The views of a scene show one set of named points, each view turned or mirrored, shifted and resized as a whole, with a little noise and some points left out.

Scene 1
View 1
(219): [12 -1 -2  1  1 -5  7  3  2  5  5 -7  9]
(84): [  3   0  -9  -3   1  -3   3   4  -5   4 -12 -10  14]
(163): [ 10  -3  -4  -1   1  -5   9   3   3  10  -3 -10  17]
(102): [ -1   4 -12  -5   1   4   1  10 -17 -11  -2  -3  -6]
(114): [ 5  2 -5  2  1 -4 -4  1 -7  3 -6 -7  6]
(73): [  1   5  -8   1   0   4  -8   7 -17 -12   4   0 -15]
(96): [  1   0  -9  -7   1  -3   3   4  -7   5 -15 -11  17]
(197): [  3   4  -6   1   1  -1  -6   3 -10  -2  -2  -4  -1]
(187): [ -3   4 -11  -4   0   2  -5   6 -17  -7  -8  -4  -3]
(104): [10 -1 -4  2  1 -3  4  3 -1  4  3 -6  7]
(85): [ 5  2 -5  2  0 -3 -2  2 -6  2 -4 -7  6]
(4): [-10   3 -22 -13   1   9   7  16 -23 -19 -13  -6  -7]
View 2
(4): [ -3 -13   9  -4  -5 -13   2  15  -1 -10  -9 -12  -4]
(85): [ -5   5   3   1 -12   3   0  -6   2  -2  -4   5  -8]
(219): [-10  12   1   2 -14  12  -2 -11   7   6   0  10 -10]
(114): [ -5   3   5   7 -10   5  -1  -3  -3  -6  -1   2  -6]
(197): [ -3   0   2  -3 -10  -9   1  -4   0  -9  -8   1  -8]
(104): [ -8   7   3  -2 -13   6  -1  -7   7   3  -2   5  -9]
(163): [-11   7   6   4 -11  14  -2  -3   5   6   3   4  -7]
(96): [-8  1  8  9 -9  9 -2  2 -4 -3  2  0 -5]
(73): [ -2   0  -1 -10 -10 -17   3  -4   4  -9 -13   1  -9]
(102): [ -4  -2   4  -7  -8 -10   2   3   4  -6  -9  -3  -7]
(84): [ -8   2   7   6 -10   8  -1   0  -2  -2   0   1  -6]
View 3
(187): [-9 14  5 10 -6 17 14 19  2 10 10  1 22]
(96): [  3  14   6 -23   1  22   6   7   3  23  16  -6  27]
(197): [-7 20  7 10  0 15  8 15 -7 22  8  1 22]
(114): [ -3  18   6  -1   3  17   6  11 -10  27  10  -3  26]
(163): [  9  27  11 -18  12  22   0  -2  -5  39   7  -3  19]
(219): [  3  32  13  -5  15  16  -3  -1 -17  46   5  -4  21]
(73): [-14  17   6  25  -6  13  13  21  -6  10   9   4  22]
(4): [ -4  12   6   3 -17  24  23  22  29 -11  12   6  11]
(102): [-4 20  9 16 -8 17 15 18 11  8  8  5 13]
View 4
(163): [  4  -4   4  17   5 -10   6  -6   4  15  10   3   2]
(102): [  7   3   4   3  10  -4 -15 -10  -6   5   1  -3   2]
(85): [ 4  0  5  9  2 -5 -4 -6  1 13  7  0  5]
(114): [ 3  0  5  7  1 -3 -3 -4  1 12  6 -1  6]
(219): [ 4 -2  4 19 -1 -7  1 -8  7 21 10  5  5]
(73): [  6   7   5   3   4   1 -22 -12  -3   8   0  -2   6]
(197): [ 4  2  5  6  1 -2 -9 -7 -1 11  4 -1  6]
(104): [ 5 -1  4 16  4 -7 -3 -8  3 16  8  3  4]
(4): [  6   2   6  -3  18  -6 -14  -8 -12  -7  -2  -8  -3]
(84): [ 3 -4  6  8  5 -8  4 -3 -1  9  7 -1  1]
(187): [  4   3   5   1   5  -1 -11  -6  -4   5   1  -4   4]
(96): [ 2 -5  6  6  5 -8  6 -1 -3  7  8 -2  0]
View 5
(4): [16 -5  3 -3 13 34  0 -4 13  4  7 11 -5]
(187): [ 19 -11   0  -3  10  22  -1  -2   1   5   7   9  -6]
(104): [ -2 -13  12 -12   5   6 -12   3 -10   6  14 -10  -1]
(84): [-1 -9  3 -9  2  7 -9  3  0  2  5 -9 -7]
(219): [ -6 -15  13 -15   1  -2 -15   4 -15   5  14 -17  -1]
(102): [ 14 -12   8  -5  11  24  -4  -2  -3   7  13   6  -1]
(73): [ 21 -18   8  -5  13  20  -3  -4 -14  10  16  11   2]
(85): [  3 -14   6 -10   4   6  -9   1  -9   6   9  -7  -4]
(114): [  6 -13   4  -9   3   5  -8   2  -9   4   8  -6  -6]
(197): [ 10 -15   4  -8   6   9  -7   0 -10   6  11  -1  -2]

In a view up to two points have been moved. Name them for each view, in the order of its rows, or write none.
view 1 => (219)
view 2 => (114), (197)
view 3 => (73)
view 4 => none
view 5 => (187)
